Points on a hilly landscape, in no order, each with its height.
From any point a ball rolls to the lowest of the 3 points nearest to it. It stops when none of these is lower. Distance is the straight distance between rows; heights are no part of it.
j_56: [106 157 148 158 103 191 161 105 162 129 153 171 149  94 143 133 124 134
 107 155 114 105 125 135 112 150 135  80  82 148 147]  height 229
j_606: [ 66 202 170 188  67 104 183 108 166 134 156 189 161 105 156 103 111 139
 127 130 118 115 134 140  76 139 156  82  88 176 123]  height 441
j_19: [141  84 138 136 144  52  99 133 158 128  98  90  91 176 134  67 196 152
 109 100 144 172 114  89 140  79 177 189 181 153  82]  height 315
j_676: [ 61 192 174 186  76  31 158 118 207 138 124 161 169 121 156  69 131 142
 172 128 124 145 145 117  59 123 156 102 111 178 132]  height 378
j_441: [ 75 132 157 199  94  78 135 116 195 151 165 144 125  96 157 101 141 156
 163 143 134 135 125 127  80 112 137 125 129 202 104]  height 261
j_166: [110 149 158 140 123 121 150 116 133 144 155 138 126 103 146 125 116 147
 138 152 140 107 122 121 112 130 130 107 115 164 112]  height 438
j_230: [160 180 132  58 125 176 113 128  84 132 135 148 188 130  87 144  64 121
 133 143 134  97 153 100 146 148 109  77 121  75 159]  height 207
j_587: [ 80  90 163 180 136 109 148 134 158 152 115 106  47  93 149 121 179 112
 131 105 125 119 120 167 108 123 119 171 135 183  66]  height 411
j_243: [108 103 147 166 135 123 135 140 136 151 122 118  52 104 150 137 157 125
 132 122 120 109 124 166 139 125 136 155 133 149  75]  height 417
j_44: [134  40 121 147 151  95 123 142 158 114  92  76  53 151 151  92 229 135
 101 100 131 189 113 143 135 114 164 220 165 160  71]  height 348
j_468: [129 163 159 135  99  94 131 121 153 143 170 150 177 109 138 108  98 157
 153 162 131 123 132 114 109 117 141  98 125 165 121]  height 382
j_203: [132  93 157 135 127  64 120 141 154 133  85 106  88 134 123  89 182 136
 127 104 138 163 124 113 132  89 158 179 176 147  99]  height 394
j_504: [ 54 185 176 214  71  72 155 118 212 154 131 162 131  90 168  88 127 155
 144 128 129 129 123 152  79 129 157 111 102 195 111]  height 414
j_259: [160 130  99 100 135 148 113 140  80 115 111 117 137 158 105 152 108 104
 120 106 133 103 127 109 152 129 106 128 127  80 147]  height 318
j_639: [101 127 166 166 118  84 122 131 163 158 131 149 119 111 141 106 122 130
 154 153 146 129 124 128 105 124 143 133 152 176 107]  height 420
j_556: [128  76  55 131 168 211 131 127  91 100 132  79  66 141 116 161 153 116
 103 102 111 135 126 180 154 169 122 139  96  90 121]  height 493
j_629: [112  98 142 154 139 172 149 141 126 141 129 118  62 106 144 143 141 116
 111 123 120 104 117 160 134 134 120 126 106 159  92]  height 323
j_944: [126  73 156 162 129  73 116 138 154 137  92  98  71 112 146 102 184 131
 117 105 131 140 112 129 118 104 157 173 162 164  75]  height 338
j_888: [ 69 179 147 190  70 158 183 111 177 126 155 186 122  90 186 130 130 132
 108 145 109  92 126 172 113 156 137  72  74 169 143]  height 413
j_959: [132  85 137 119 146  85 108 128 135 113  84 100  99 144 139 103 181 133
 114 111 123 158 120 107 134 101 144 185 167 124  99]  height 354
j_643: [138 162 145 100 120 115 116 139 107 147 134 135 167 130 108 123  91 133
 147 141 141 107 131 101 135 124 130 110 123 129 132]  height 192
j_78: [139 168 130  88 130 150 117 136  99 148 123 143 142 136 107 148  96 124
 121 125 137  93 127 131 161 121 108  85 123  93 145]  height 307
j_719: [ 98 118 187 147 106  53 120 118 177 147 144 143 120 109 144 100 138 156
 146 143 155 134 116 112  97 105 142 139 161 180 107]  height 416
j_775: [157 190 147  87  98 168 139 103 119 137 162 171 208 115 117 121  75 131
 130 160 122 109 130 111 114 145 124  55 107 122 169]  height 158
j_339: [160  87 104  86 163  84  96 119 101 100 105  92 122 185 107 113 162 133
 108 119 142 186 121 106 148 112 149 193 174  95 125]  height 475
j_660: [126  92 123 153 134 140 131 138 125 125 107  95  79 123 144 150 166 111
 114 103 110 121 114 165 145 130 116 160 122 151  99]  height 424
j_787: [135 188 132 108  91 206 162  98 129 134 146 205 200 103 134 141  90 128
 134 177 105 103 144 126 114 165 126  63 102 118 189]  height 187
j_608: [ 90 116 175 182 109  76 129 132 179 147 141 134 118  96 159  96 142 143
 155 134 143 126 114 125  84 118 133 134 134 192 107]  height 345
j_853: [175 106  84 100 160 122 105 135  96 121 112 114 142 172 117 142 135 110
 132 111 127 154 141 100 154 113 106 164 155  89 141]  height 399
j_50: [142 131  87  87 124 217 129 132  97 118 108 133 118 127 122 171 101  99
 103 119 128  75 136 139 163 152 102  96  95  53 158]  height 501
j_661: [122 138 118  94 117 210 143 128 115 134 121 157  99 110 119 180 104 121
 118 136 125  83 124 143 162 175  97  90  91  88 153]  height 344
j_998: [118  69  46 104 192 215 123 114  75  86 134  70  76 158 115 161 149 116
 118 115 128 147 142 177 151 176 122 152 115  75 127]  height 461
j_108: [178 130 116  98 143 134 105 133  90 115 117 121 154 164 109 146 105 118
 129 117 119 127 134  93 153 108 111 133 135  63 148]  height 375
j_451: [ 83 208 168 182  74  52 160 124 182 154 140 173 171 102 139  72 111 144
 154 133 129 122 135 125  63 116 151  78  83 165 143]  height 433
j_231: [173 175 127  70 114 137 116 128  95 131 124 148 192 135  91 137  82 126
 146 145 126 104 144  95 139 138 119  74 129  92 157]  height 260
j_289: [138 191 143 114  84 179 160  89 137 124 159 196 215  97 128 121  73 131
 122 171 115 106 134 120 121 160 127  55 100 116 189]  height 172
j_254: [147 168 117  95 115 158 123 136  89 139 134 132 153 130 108 145  86 124
 122 128 133  94 136 103 137 134 117  90 115  95 152]  height 273
j_946: [140 211 144 115  99 116 150 102 132 134 161 171 239 130 109  98  73 139
 143 154 124 125 144 101  94 112 132  73 124 135 151]  height 152
j_457: [123 115 181 130 106  54 117 127 171 162 117 132 133 135 113  82 129 153
 138 135 161 143 122  76  99 105 161 143 180 150 110]  height 407
j_512: [121 145 131 105 119 164 144 128 113 137 142 145 131 118 128 151 105 120
 109 138 131  95 126 125 137 148 110  85 115 118 132]  height 215
j_23: [159  74  94 116 161 105 106 147 119 103 106 101 114 168 127 128 168 116
 113 110 109 170 127 131 153 108 137 187 158 107 122]  height 412
j_565: [136 175 142 119 112 139 123 133 110 146 157 147 164 117 105 143  78 129
 133 152 132 108 128 119 124 131 116 100 113 136 138]  height 183
j_611: [124 192 161 137  80  60 141 113 164 142 136 155 215 117 130  81  99 133
 169 155 122 135 137  90  81 118 149  85 116 161 152]  height 240
j_822: [158 206 144  76 110 130 124 110 108 134 156 175 227 123  92 109  61 116
 155 172 129 115 132  86 110 130 137  61 121 127 177]  height 159
j_91: [173 143 130  87 117 102 102 137  93 136 106 133 167 152 102 136 101 124
 139 121 127 101 144  86 126  97 124 134 159 100 163]  height 235
j_48: [136  76  79 110 202 155 101 142  97  93 123  80  89 148 126 139 167 126
 128 118 118 182 133 157 152 148 134 174 150 112 109]  height 405
j_400: [ 52 139 150 230  90 106 169 123 195 151 131 145  90  93 178 102 158 156
 149 129 123 115 108 148  98 137 146 118 101 223  97]  height 573
j_9: [ 91  98 166 169 121  90 122 131 154 141 134 127  81 106 142 117 159 131
 135 130 140 115 132 137 117 116 132 144 135 182 101]  height 396
j_307: [120 134 149 137 129 156 140 133 129 141 147 145 112 111 134 158 107 131
 118 140 132 100 119 134 131 138 119 102 106 143 113]  height 234
j_563: [162 133 127 105 134 101  92 150 107 136 105 130 141 139 114 133 117 125
 131  97 127 116 141 105 148  91 119 142 150  92 155]  height 274
j_550: [132 110 164 120 119  41 109 146 161 131  87 122 106 150 119  88 161 151
 126 129 150 146 128  84 123 101 174 158 175 145  95]  height 487
j_157: [116 129 153 150 119  77 103 133 146 147 116 146 139 116 121 115 121 133
 132 130 138 120 119 122 114 113 125 137 150 143 115]  height 462
j_314: [102 149 152 157 108 168 152 115 146 138 159 164 126  97 151 152 108 135
 122 144 129 103 120 138 125 149 123  86 104 171 131]  height 241
j_455: [ 72 104 152 183 112 136 161 133 183 155 154 131  93  93 166 130 144 142
 131 141 137 110 106 158 102 139 125 127 116 199  99]  height 550
j_219: [116 168 151 103 124 163 150 124 115 130 157 151 147 110 108 142  91 120
 121 156 136  91 126 120 131 157 110  83 119 124 153]  height 201
j_404: [136 126 163 119 109  45 108 136 149 126  79 128 121 139 123  97 163 133
 129 120 149 136 129  84 123  85 143 151 163 135 113]  height 539
j_609: [111 155 171 140 100  49 117 114 178 165 131 154 179 113 143  82 118 160
 166 154 142 140 131  92  97 107 149 134 152 168 127]  height 364
j_909: [103 210 168 172  72  68 142  96 167 154 145 166 209 115 133  67 104 140
 156 145 108 129 129 104  73 116 144  93 114 158 144]  height 376
j_169: [ 93 198 181 170  73  36 143 116 185 142 137 152 200 120 136  52  96 145
 171 135 108 147 150 104  77 108 163 111 117 179 146]  height 336
j_585: [148 115 101 115 141 137 107 143  90 122 110 116 124 132 130 153 132 115
 131  95 117 113 125 127 146 120 105 140 131 108 129]  height 325
j_672: [178  98  57  92 174 166 104 116  58 104 144  81 134 168 103 166  98 116
 126 115 133 133 134 125 175 125  95 140 136  56 153]  height 479
j_88: [124 108 155 133 132  87 120 149 134 136 106 135 104 121 140 127 131 112
 133 116 131 131 116 122 120 119 130 150 149 139 114]  height 476
j_726: [136  63  53 122 190 203 126 130  91  99 140  55  57 139 115 164 155 111
 110 107 107 161 123 196 150 165 109 156 108 109 110]  height 397
j_744: [163  89  91  58 179  97  93 137  72  95 125  91 145 179 111 147 125 117
 122 135 148 174 131  98 138 128 112 181 174  59 154]  height 505
j_168: [150  67  67  92 201 158 105 137  66  98 144  64  86 159 103 155 139 116
 123 111 121 158 146 163 160 164 107 183 129  80 132]  height 406
j_214: [133 177 152 116  92 188 157 112 135 134 162 181 161  97 140 138  93 138
 122 158 123 103 124 130 126 158 119  58 105 136 160]  height 203
j_516: [143 149 125  94 115 185 138 132 108 121 123 138 124 135 109 157 108 110
 125 130 134  86 124 131 158 147 114  98 125  86 146]  height 285
j_442: [118 150 136 116 115 195 160 130 131 151 153 167 132  93 139 161  89 122
 109 163 126  91 111 138 136 156 106  70 100 120 140]  height 233
j_730: [123  90 107 158 155 146 145 153 130 114 102  99  68 132 143 148 174 116
 108 110  97 125 121 186 137 130 112 168 126 137  87]  height 450
j_769: [148  81  85  68 183 101  98 141  98 102 121  86 124 163 116 130 154 118
 127 123 128 178 138 105 154 121 121 178 164  82 122]  height 478
j_86: [ 97 196 153 149  79 175 171  90 163 127 149 195 160  91 161 140 113 126
 116 154 118 105 129 139 111 155 137  59  76 151 155]  height 250
j_908: [118 134 179 133 100  36 103 122 168 147 130 149 148 112 115  73 131 148
 149 161 154 146 140  84  98  93 165 135 161 160 117]  height 380
j_840: [142 128 106 107 135 186 135 138  94 132 125 130 108 140 124 167 117 116
 109 122 126  91 134 146 159 150 102 113 106  76 137]  height 391
j_919: [126 101  95 137 152 198 147 153 114 127 115 105  58 114 119 151 144 113
 101 100 120 113 130 171 160 145 106 138 106 114 111]  height 595
j_955: [140 203 155 132  97 130 154 109 145 140 170 174 211 107 123 109  79 133
 133 166 105 120 132 112  99 134 126  62 107 145 152]  height 128
j_71: [ 88 144 178 146  94  50 108 119 194 146 140 159 157 127 147  65 130 159
 167 148 151 149 130 101  90  98 171 134 139 185 121]  height 373
j_519: [131  77 144 132 149  69 126 139 157 118  88  98  77 150 141  95 205 126
  99 110 134 169 128 124 135  78 170 192 163 155  85]  height 295
j_762: [120 158 136  88 111 211 150 109 130 143 148 181 151  93 124 162  91 125
 110 158 138  88 129 132 156 155 109  63 110 107 171]  height 252
j_886: [160 155 141  91 125 111  96 140  99 133 114 135 170 138  99 135 101 119
 142 121 137 109 130  99 133 122 107 121 144 100 143]  height 213
j_862: [ 62 192 173 192  66  56 154 118 191 146 145 171 165 101 158  89 122 157
 150 131 124 128 135 130  72 125 151 100  98 182 116]  height 395
j_806: [169  79  67  65 204 142  79 134  65  86 132  67 114 167 107 151 123 101
 129 126 145 174 134 125 157 141 113 173 152  60 140]  height 532
j_811: [126 189 157 138 101 116 140 112 145 137 149 171 202 119 127 104  83 138
 142 143 114 133 134 102 106 114 146  89 105 147 150]  height 93
j_389: [120 142 168 162 103  76 120 127 159 141 142 154 165 107 136 103 115 158
 158 151 145 143 107 107  96 109 144 110 136 174 124]  height 367
j_834: [156  76 115 112 167  47 105 133 127 106 103  87  91 186 108  84 180 149
  97 108 148 189 116  87 137  78 174 204 175 138  78]  height 328
j_210: [149 138 144 106 121  80 101 133 126 135  99 135 147 143  99 129 112 120
 141 120 134 123 126  97 129 115 120 143 159 123 137]  height 238
j_7: [120 182 149 137  89 165 168  93 145 128 164 188 172 113 132 120  94 126
 135 144 114 102 134 132 113 137 138  55  94 139 156]  height 220
j_747: [146  78 126 131 156  66 112 148 135 112  95  86  85 161 131  98 201 139
  96  98 128 165 116 102 139  97 161 199 164 137  94]  height 225
j_155: [162  82  53 101 188 167 106 144  91  87 126  80 121 153 118 168 140 112
 131 112 124 163 137 127 158 138 106 155 138  71 136]  height 516
j_892: [128  60  68 127 188 179 119 135  92 101 125  81  61 133 127 146 176 122
 122 112 116 169 125 201 144 155 115 181 128 117 102]  height 311
j_873: [108 129 128 101 115 233 142 126 115 147 139 170 107  90 140 179 100 104
 137 154 127  84 121 151 145 183  97  73  94 105 179]  height 306
j_866: [118 192 136 103 103 195 150 102 137 135 156 177 182 109 134 142  88 118
 126 161 123 114 136 124 120 151 115  48 100 122 160]  height 190
j_368: [132  56  91 134 171 145 123 133 132 121 121  72  59 138 145 119 208 129
 122  98 123 187 139 188 145 116 142 212 131 141  92]  height 256
j_258: [114 101 101 131 140 202 153 132 103 137 124 113  69 125 124 172 127 101
 101 108 112  87 132 158 156 157 101 114  94  80 131]  height 647
j_222: [121 107 177 140 118  52 103 139 157 147 102 140 102 120 129 108 141 136
 145 132 144 129 122 110 114  93 133 156 153 155 101]  height 509
j_33: [167  92  82  98 167 131 101 133  83  99 123  87 140 173 115 134 129 109
 128 108 122 156 122 114 163 109 101 169 138  84 141]  height 443
j_804: [137 142 117  99 115 141  98 142  93 132 118 126 144 137  98 157  99 118
 121 115 128  91 124 118 152 114 110 120 128  97 127]  height 347
j_283: [101 166 153 178  84 140 169  99 171 148 155 171 146 102 160 112 112 145
 132 148 133 109 125 142 102 138 153  78  86 169 138]  height 330
j_785: [180  95  71  44 192 107  77 125  49  78 118  66 127 188  79 146 107  94
 145 125 150 169 156 120 154 154 101 181 168  33 152]  height 547
j_421: [134 147 143 108 123 136 118 146 106 146 107 117 138 128 106 142 107 123
 127 116 144 107 124 129 138 121 114 125 126 109 120]  height 370
j_264: [ 97 183 155 171  92 119 151 113 150 134 157 172 157  99 150 105 107 151
 136 146 128 128 115 132 103 124 146 100 110 174 128]  height 298
j_399: [134 179 138  89 115 142 132 119 103 148 157 165 187 108 112 122  77 133
 119 147 136 109 141 106 132 148 121  77 127 123 150]  height 173
j_964: [117 156 148 127  94 208 166 108 162 132 153 183 152  80 152 154 119 141
 130 152 126 108 126 147 137 161 132  74  81 148 156]  height 218
j_450: [128  58  81 142 180 152 117 143 122 108 127  82  63 135 122 152 197 129
 124 102 103 172 139 182 136 142 125 192 135 144  91]  height 277
j_126: [ 95 124 145 134 113 195 157 132 131 140 147 142  91  87 134 166 116 119
 110 160 128  94 104 148 148 163 108  83 102 147 127]  height 281
j_32: [ 88 192 162 174  57 138 163 106 174 140 153 177 157  97 152 111 111 134
 127 138 116 100 134 148  88 139 143  66  82 168 151]  height 374
j_656: [ 99  85 172 165 138  68 126 145 154 160 118 112  67 112 144 103 171 135
 144 118 128 139 115 136 108 117 129 161 153 169  97]  height 151
j_621: [ 90 135 151 167 115 148 171 123 164 148 165 148 104  95 161 130 131 145
 123 138 133 101 118 143 121 138 120 102 112 171 114]  height 291
j_28: [156 171 127  71 128 119 109 145  75 142 123 134 172 143  97 139  85 118
 127 111 128 102 144  94 134 115 128 107 124  89 136]  height 237
j_957: [146 105  82 133 161 168 136 138  95 116 113  94  86 147 122 150 142 121
 111 106 115 128 128 151 141 129 114 151 112 113 112]  height 586
j_190: [ 69 147 165 198  92 145 175 123 174 151 152 163  97  97 173 140 144 142
 131 143 121 107 119 157 100 164 151  87  86 194 114]  height 372
j_31: [114  47  98 169 141 140 134 147 144 127  98  83  36 123 150 118 223 119
 119  94 101 177 120 204 132 129 152 202 141 171  75]  height 283
j_572: [ 83 179 153 172  89  85 146 103 178 138 153 172 163 102 144 100 102 140
 163 137 125 135 132 114  68 120 159 107 110 174 130]  height 316
j_501: [ 77 102 166 200 128 102 149 125 182 136 148 130  75  82 169 112 150 139
 135 145 144 123 110 154 104 117 150 137 127 207  97]  height 639
j_191: [100 107 154 160 127 138 147 135 147 158 146 140  69  93 137 139 132 135
 126 133 130 112 106 147 119 132 123 128 122 183 100]  height 637
j_740: [149  96 119 107 131  39 101 135 136 115  77 102 122 172 123  81 173 135
 104 101 143 165 125  77 132  77 161 180 178 134 108]  height 404
j_683: [164 221 141  56 105 155 136 118  94 133 158 182 237 117  93 121  43 128
 123 179 123 110 143 102 109 150 120  46 110  97 180]  height 198
j_323: [135 158 155 103 114  77 108 136 126 153 121 152 175 128 103 121  93 121
 148 136 137 108 117  90 115 116 123 123 152 122 137]  height 205
j_343: [150  84 132 135 132  76 107 141 135 117  83 107 114 150 126 116 165 124
 123 112 145 130 126 117 134  97 142 165 174 120 104]  height 459
j_360: [155 201 140  73  93 190 162 102 125 133 152 192 231 112 113 139  68 113
 132 167 108 110 145 100 128 159 116  43 103  96 190]  height 193
j_250: [ 97 205 169 168  79 103 168 105 161 134 163 174 185 112 135  96 112 134
 129 142 121 107 131 124  92 129 153  72  97 157 149]  height 470
j_510: [167 105  88 112 157 112  99 142 107  94  94 106 126 178 129 139 141 114
 125 119 135 162 140  99 146 110 109 171 153  99 130]  height 410
j_295: [145 170 142  78 113 187 127 123 112 134 143 165 158 120 109 138  74 118
 126 159 138  92 133 110 133 149 117  62 106  86 161]  height 280
j_409: [118  67 143 158 147  90 119 149 153 122  78 106  72 121 142 111 191 135
 125 105 127 163 140 154 131 113 146 198 151 151  86]  height 390
j_464: [161 103 123 112 131  78  86 138 129 120  85 113 134 167 125 113 154 135
 126 116 135 140 130  92 141  89 138 172 172  97 122]  height 353
j_974: [ 47 195 170 204  65 100 175 108 187 155 145 180 129  87 176 101 127 146
 134 136 123 110 134 148  86 145 149  73  86 180 117]  height 442
j_188: [172 127  75  80 150 153  84 128  65  96 116 100 177 166  98 162  95 124
 137 114 128 114 136  86 165 120 103 130 137  39 166]  height 421
j_140: [157  87  66  68 192 140  86 115  33  92 133  67 116 166 104 158 107 108
 137 119 147 168 148 124 164 158  89 163 155  37 148]  height 531
j_415: [182 139  88  84 140 132 105 137  82 102 102 122 172 172 102 157 100 127
 129 104 123 116 148  85 147 105 100 144 144  68 161]  height 400
j_714: [185 118 123 112 133  93  88 129 109 119  94 121 149 168 111 125 130 124
 127 110 138 145 127  78 137  91 124 161 160 104 139]  height 271
j_475: [147 115 119 124 133 110 114 147 110 134  94 117 119 142 117 158 113 127
 113 115 113 121 122 119 141 101 117 147 141 122 122]  height 321
j_564: [165 118  67  97 153 156 118 142  78  91 127  87 142 158 115 162  97 113
 121 104 134 140 121 120 167 122 104 141 127  71 151]  height 422
j_133: [138  82 118 142 138  98 125 147 137 134  85 106  79 137 144 120 176 127
 115 108 119 143 122 129 125 111 131 187 154 133 102]  height 415
j_443: [140  57 103 122 168 125 116 149 130 112 108  81  71 141 141 119 201 127
 117 111 131 184 125 155 145 125 150 210 157 126  87]  height 290
j_27: [148  92  79 112 165 198 138 124  99  99 117  96  99 161 116 163 143 118
 104 105 115 126 133 169 162 147 104 150 111  84 138]  height 592
j_261: [ 56 158 162 216  85  84 165 115 194 141 141 164 124  93 163 106 127 153
 139 127 130 108 134 153  84 137 150  91  91 204 121]  height 440
j_733: [131  75  61 119 187 201 130 135  77  99 132  74  78 147 113 151 149 105
 110 104 120 143 120 181 161 151 116 164 116  72 132]  height 423
j_715: [ 87 104 165 192 117  92 145 125 174 142 155 136  99  98 164 108 152 154
 152 130 152 116 110 138  86 116 148 128 133 197  96]  height 444
j_666: [138 196 155 116 104 100 119 113 142 142 147 152 197 124 115 102  74 137
 151 145 132 126 134 106 112 118 139  83 127 147 136]  height 121
j_85: [118  70 142 163 143 125 133 142 153 127 105  98  55 117 151 121 191 116
 111 101 115 141 123 171 122 110 119 191 128 154  92]  height 294
j_707: [159 210 137  98  98 144 152 106 123 138 163 184 244 119 113 111  59 132
 121 158 112 123 140 109 111 143 136  51 103 106 182]  height 170
j_393: [155 100  66 108 151 207 126 121  66 107 121  86 102 159 119 160 131 119
 105  99 123 112 136 138 174 147 104 117 122  63 160]  height 642
j_625: [ 90 154 163 162  88  24 134 111 207 148 135 156 168 117 136  63 120 156
 163 150 139 157 137  94  66 109 162 132 138 179 135]  height 362
j_267: [134  58 104 136 163  76 118 142 155 107  89  78  64 166 145  86 220 141
  91  98 129 192 118 127 136  99 183 200 165 161  73]  height 326
j_555: [169  75  71 101 183 132 106 122  79  89 126  81 125 173 111 141 150 116
 124 113 139 163 124 141 155 126 110 191 161  87 132]  height 477
j_546: [156  72  96 104 170  99  97 139 116 101 109  83 110 162 118 128 167 117
 124 117 145 178 127 110 142 119 129 192 172 107 123]  height 451
j_22: [116 158 141 125 119 158 149 121 139 147 153 155 157 111 114 138  97 143
 128 149 137  95 136 116 123 137 130  79 110 153 135]  height 191
j_462: [108 122 154 151 124 105 127 136 133 149 141 143 102 116 123 142 121 129
 122 125 133 108 107 135 124 131 122 132 123 160 111]  height 657
j_748: [ 87 100 162 184 130 131 131 136 157 144 151 114  76  98 142 126 149 145
 130 127 144 113 108 143 124 128 118 127 121 191  87]  height 567
j_770: [137  98 114 133 149 118 109 148 130 118  93 108  96 143 141 143 173 115
 116 109 115 148 135 137 142 110 119 166 152 131 102]  height 418
j_5: [119  51 117 154 152 116 121 143 139 119 102  81  46 137 153 120 212 134
 114  99 110 173 117 176 135 115 141 191 141 148  76]  height 275
j_390: [132 137 144 128 120 121 124 144 114 144 109 122 121 129 114 149 117 117
 115 126 114 101 113 129 135 124 125 129 132 131 115]  height 386
j_592: [135  80  60 119 199 180 117 132  89 105 137  62  72 147 120 161 156 111
 129 111 125 172 129 180 154 162 119 174 118  98 108]  height 359
j_792: [162  75 105 107 159  86 102 141 129  96 102  94  96 171 137  91 190 131
 103 111 147 188 129  96 146  95 163 204 174 123 103]  height 299
j_710: [168 169 101  69 116 135 102 122  72 118 112 121 185 159  83 146  74 117
 130 120 132 103 147  95 146 127 111 113 132  70 173]  height 267
j_898: [155 178 144  86 104 102 123 122 119 149 147 151 221 128  96 107  69 120
 158 156 125 119 133  88 118 127 123  88 126 125 145]  height 140
j_749: [140  49  66 129 182 154 121 137 118 114 118  76  79 129 134 136 193 114
 106 110 116 177 131 171 139 131 129 200 148 115 101]  height 287
j_105: [103 124 149 146 135 175 148 127 124 156 150 132  78 101 141 146 128 132
 108 137 123  86 111 154 144 147 118 108 108 149 112]  height 258
j_956: [ 98 176 155 130  85 206 172 110 161 121 161 206 158  90 147 152  97 135
 123 157 109  93 135 153 117 160 121  44  83 129 167]  height 244
j_935: [101  74 135 176 117 103 130 132 159 148 100 104  33 108 147 122 202 114
 125 114 113 136 129 167 120 119 145 188 144 184  75]  height 319
j_301: [131 116 131 135 128 118 113 144 128 119  94 110 103 126 124 149 134 126
 129 109 121 109 135 129 138 111 116 149 133 117 121]  height 149
j_589: [116 155 137 125  94 237 159 104 155 144 153 188 151  74 149 168  89 121
 137 166 121  95 118 151 142 181  97  64  82 122 174]  height 239
j_205: [154  97  92 123 160 132 111 146 103 100 117  94 110 151 124 146 140 120
 129  92 118 142 139 136 160 124 110 168 138  96 123]  height 434
j_953: [139  84  56 118 164 216 149 124  74  96 127  79  76 132 119 168 131 112
 105 115 125 125 136 175 159 160 101 125 112  86 135]  height 558
j_118: [ 80 146 164 198 102  81 145 117 180 141 147 147 144 115 153 105 122 156
 151 140 125 121 125 124  92 119 146 123 108 192 118]  height 195
j_702: [147  64 131 119 151  68 107 135 138 110  98  74  78 175 132  77 216 140
  92 109 142 197 118 121 129  85 171 209 187 146  78]  height 292
j_693: [141 128 122 114 123 150 123 136 109 136 129 123 117 131 117 152  96 116
 112 124 125  90 123 133 155 128 105 114 120 100 122]  height 381
j_599: [123 122 129 114 146 182 131 139 107 128 120 121  85 113 121 168 120 116
 109 115 111  81 125 144 155 149 113 104 108 121 113]  height 227
j_653: [178 102  58  63 192 143  96 134  67  89 136  79 134 171  95 161  96 106
 136 113 142 155 133 101 159 151 110 155 144  40 152]  height 512
j_217: [152  89  53  81 189 171 118 134  45  78 144  74 112 168 103 155 106 112
 130 119 139 144 129 137 158 153  98 137 131  48 153]  height 510
j_115: [123  99 148 151 129 109 117 134 138 135 104 113  93 120 142 128 155 117
 133 106 121 115 127 149 138 105 124 160 144 136 105]  height 369
j_627: [129 115 106 126 144 196 135 133 105 117 113  99  95 134 130 159 128 118
 110 109 115 116 119 147 164 131 114 137 110  93 134]  height 517
j_588: [159  85  59 115 153 252 147 123  92  89 110  99  76 134 126 171 141 108
 119 122 110 112 137 172 168 168 103 105  96  65 169]  height 596
j_891: [131 113 118 149 130 138 122 162 111 124 110 107  89 123 135 145 149 112
 117  95 113 113 128 154 144 104 116 152 137 127 112]  height 343
j_810: [144 145 162 123 106  63 103 119 153 153 133 151 155 121  98  99 106 151
 151 152 154 130 136  90  99 105 140 125 148 135 131]  height 398
j_124: [161 140  83  88 142 161 109 142  84 112 119 116 158 164  92 173  95 107
 125 109 134  95 151 117 163 138  95 105 119  60 157]  height 408
j_577: [130 213 162 135  88  89 160 105 138 140 148 165 225 116 123  82  85 132
 153 152 112 130 128 104  86 113 150  69 114 150 154]  height 157
j_711: [106 184 153 147  74 144 152 112 140 138 154 170 175  98 145 134  85 156
 113 162 123 112 120 129 111 149 129  75 103 151 149]  height 242
j_551: [ 77 138 152 177 113 110 141 117 159 161 158 138 122 103 151 118 141 141
 143 144 146 113 112 125 108 132 121 120 114 187 114]  height 388
j_865: [ 90 168 169 178 104 101 149 129 167 144 146 156 167 108 139  95 122 148
 140 138 129 116 111 126  86 114 148 104 105 182 129]  height 259
j_596: [137 204 143 100 100 132 142 117 120 133 164 172 209 111 105 112  69 138
 128 150 118 125 133 107 113 119 118  63 103 130 162]  height 146
j_452: [153 119  94 124 147 166  99 125  94 112 101 105 123 147 110 164 125 111
 113  98 114 121 132 130 155 125 103 143 125  85 136]  height 44
j_445: [129  71 121 142 155 113 118 139 123 120  94  89  77 130 141 121 183 106
 114 114 112 147 124 159 140 106 132 180 137 140  91]  height 337
j_271: [127 158 159 120 101  90 107 131 145 160 139 151 180 119 126 102 101 135
 149 143 144 131 125  91  93 104 134 109 128 155 134]  height 392
j_532: [117 142 133  86 112 236 151 109 120 131 150 193 143  85 141 183  86 126
 129 164 133  96 130 145 124 180  94  58 100  88 180]  height 276
j_578: [180 102 109 103 148 114  88 136 109 117 114  98 144 162 123 134 137 132
 133 118 139 157 136  91 146 102 122 161 168  90 140]  height 342
j_319: [162 105  68  53 181 134  89 132  56  93 134  73 161 176  99 156  98 111
 133 112 148 142 139 101 164 134 103 165 158  37 177]  height 526
j_731: [147  77  53 104 189 194 124 135  69  86 138  74  86 153 103 166 123 107
 128 102 125 138 121 161 149 170 102 137 104  71 142]  height 468
j_167: [143  73 101 134 172 119 108 135 122 104  98  85 100 141 134 140 180 122
 123 114 118 170 120 151 139 122 133 187 148 109 109]  height 349
j_55: [ 99 167 159 178  93  60 127 120 179 146 139 149 167 116 137  78 119 150
 166 148 132 131 123 106  76 116 153 126 131 185 133]  height 352

Two balls start at each pair of points below. Name the first point that both come to, or write -.
j_555 and j_168 | -
j_323 and j_22 | j_565
j_787 and j_295 | j_596

For each start below, name the point where the ball stops.
j_556 | j_368
j_711 | j_811
j_56 | j_811

Call two points neighbours if one is among the 3 nearest of the other. Go from one point of each pair to the other, from neighbour to neighbour, staying as low as possible. Name the highest point that can't be avoided.
j_230 and j_714 | j_563
j_811 and j_230 | j_231
j_301 and j_452 | j_585
j_368 and j_747 | j_44
